Each row is a point on a landscape with many valleys, with its height.
A ball rolls from a point to the lowest of its 5 nearest points, and stops where none of them is lower. Distance is the straight distance between rows; heights are no part of it.
Q_824: [ -4  -7  -5 -15   2  -1   1  -9 -28  -6]  height 5.67
Q_807: [-15   3  67  21 -19  -9   7   2  -9  71]  height 6.35
Q_606: [ 32  26  16  27   2 -28  24  -2  35   8]  height 5.38
Q_449: [ 21 -10  -2 -38 -28  29 -26  -5  -5  11]  height 5.43
Q_632: [-41  22  20  16  18 -17  32 -20 -54  21]  height 5.87
Q_272: [-28   7   3  -1  10  -9  15 -21 -48   7]  height 4.00
Q_163: [ -4 -16 -13 -26 -12   6  -9  -7 -23  -5]  height 5.79
Q_518: [-25 -34 -40 -38 -19  14 -22  -6 -32 -19]  height 8.41
Q_778: [  1  -4   7 -30 -27  14 -11 -15 -36  22]  height 3.92
Q_455: [-14  11  40   5 -15 -10  10 -17 -35  43]  height 5.41
Q_959: [ 22 -26 -20 -22 -15  15 -32  14  25 -21]  height 0.89
Q_314: [-10  -7  -3 -29 -20   9  -4 -25 -45  18]  height 5.23
Q_37: [ 10  21  61  31  -8 -15  14   3  20  52]  height 6.89
Q_534: [ 40  12  -5  17   2 -23  14   9  51  -7]  height 4.91
Q_538: [ 43 -10  -1 -17 -19  30 -28   8  29   0]  height 3.10
Q_623: [ 20   7  21 -50 -42  59 -27  -7   1  30]  height 5.91
Q_396: [-18  23 -31  41  51 -14  40   4  26 -22]  height 2.38
Q_533: [-30  14 -24  23  47  -5  27  -3  -9 -22]  height 3.98
Q_865: [-34 -14 -30   1  27   3   4   6 -12 -30]  height 4.29
Q_702: [  0  11  50 -19 -38  28 -12  -5  -8  59]  height 4.53
Q_7: [  4   7  22  -7  -9  -2  -1 -12 -25  23]  height 3.91
Q_247: [ 28  10   4  13   5 -14  12   3  25  -6]  height 4.27
Q_292: [-24 -19 -35   7  19  -4  -9  19  14 -40]  height 4.12
Q_736: [ 21  -2   3 -17 -16   6 -10  -5 -12   4]  height 4.10
Q_933: [ 23  23  38  23  -4 -19  13  -2  12  27]  height 5.19
Q_934: [ 12  21  -2  27  23 -30  33  -4  22  -9]  height 2.96
Q_383: [ -3  26   0  31  34 -23  39  -4   2 -10]  height 2.88
Q_391: [ 20  13  14   8   2 -12   6  -2  -3   5]  height 5.29
Q_925: [  9 -28 -25 -21 -12  13 -30  12   8 -23]  height 3.35
Q_394: [ -9 -14 -29   4  11  -4  -7  17  19 -35]  height 3.05
Q_643: [ -5   1 -20  18  23 -13  10   6  19 -29]  height 0.53
Q_595: [  9 -22 -19 -32 -20  18 -24  -3 -11  -6]  height 5.98
Q_24: [-36   6 -42  34  46  -3  21  14  29 -35]  height 2.41
Q_65: [-30  27   3  30  46 -15  38 -13 -28  -7]  height 4.01
Q_140: [ -1   9  44  -9 -25   7  -6  -9 -19  47]  height 3.66
Q_847: [-19 -29 -32  -9   1   4 -18  16   4 -37]  height 5.71
Q_265: [ 15  -9  -6 -14  -7   6 -12  -1 -11  -7]  height 1.29
Q_931: [  0  32  -8  43  37 -29  46   0  31 -16]  height 2.90
Q_286: [-22  -1 -22  14  37  -7  16  -2  -7 -25]  height 3.24
Q_873: [-33 -32 -35 -20  -2   9 -15   3 -19 -31]  height 7.80
Q_630: [ -3  12  65  15 -19   9   1   5   4  68]  height 5.40
Q_537: [ -1  13  43  10  -9 -13   7  -6 -18  35]  height 5.46
Q_492: [ 17  13   4  17  12 -21  15   2  10 -10]  height 4.14
Q_386: [-22 -39 -39 -23 -12  10 -33  14  -4 -35]  height 6.70
Q_817: [ 10  15  49   0 -20   8  -7  -2  -3  51]  height 4.45
Q_519: [ 20  12  38 -20 -31  30 -14  -5   3  37]  height 5.02
Q_667: [ 11   4  12 -32 -38  30 -20 -12 -16  29]  height 4.23
Q_414: [ 28  -5   7 -26 -22  23 -22  -5   2  12]  height 4.43
Q_269: [ 33  -7  -7  -5  -5   1 -13   6  21 -13]  height 3.18
Q_157: [-41 -26 -39   5  13   7 -20  24  16 -46]  height 5.44
Q_957: [-16   5  31  -7 -14  -6   5 -17 -38  36]  height 4.40
Q_942: [  7   3  22 -21 -25   8  -9 -18 -25  32]  height 1.51
Q_710: [-37 -28 -42  -1  -2   1 -33  32  32 -52]  height 6.24
Q_149: [-10 -11 -26   8  21  -7   4   8  15 -31]  height 2.16
Q_86: [ 33 -17 -21 -13 -19  10 -25  17  44 -15]  height 2.24
Q_141: [ 37   1  11 -23 -25  27 -24  -1  14  15]  height 3.78
Q_137: [ 32  12  31  -7 -20  15  -9   1  11  30]  height 4.54
Q_871: [-19  19  29  16  13 -21  25 -13 -35  21]  height 5.16
Q_122: [ 36   3  10  -7 -13   9  -8   1   9   8]  height 4.30
Q_319: [-13 -31 -33 -42 -38  19 -23 -19 -39   1]  height 8.98
Q_480: [ 36  20  32  17  -9 -13   7   3  31  24]  height 6.09
Q_387: [-18  14   4  11  24 -12  20 -14 -31  -3]  height 0.37
Q_436: [-34  -7 -40  25  30  -2   8  19  31 -42]  height 2.49
Q_602: [ 12 -14 -28   6   4 -10  -2  14  34 -31]  height 2.69
Q_254: [ -7  13 -19  26  34 -16  26   4  20 -21]  height 1.72
Q_124: [-32  -6 -38  22  40  -3  11  10  11 -35]  height 1.88
Q_156: [ 16 -21 -13 -14  -5   5 -16   8   0 -17]  height 0.77
Q_915: [ -9  14   2  15  24 -14  22  -8 -16  -8]  height 3.09
Q_381: [ -4  -2  -9   4  16  -8  10  -5  -6 -17]  height 3.75
Q_607: [  3  26  27  31  16 -25  26  -6  -6  12]  height 1.28
Q_142: [  9 -28 -29  -8 -11   1 -28  23  41 -34]  height 0.79

Call two points neighbours if one is among the 5 nearest of the other. Go from one point of each pair to the other, from neighbour to neighbour, staying as low as possible. Name the highest point that can't be avoided.
Q_387, Q_142 => Q_915
Q_643, Q_124 => Q_149
Q_124, Q_142 => Q_602
Q_124, Q_607 => Q_383
Q_156, Q_142 => Q_959

For each start below, name the point where the ball stops.
Q_934 => Q_643
Q_396 => Q_643
Q_391 => Q_942
Q_873 => Q_124
Q_931 => Q_643
Q_386 => Q_156
Q_319 => Q_942
Q_537 => Q_942
Q_630 => Q_942
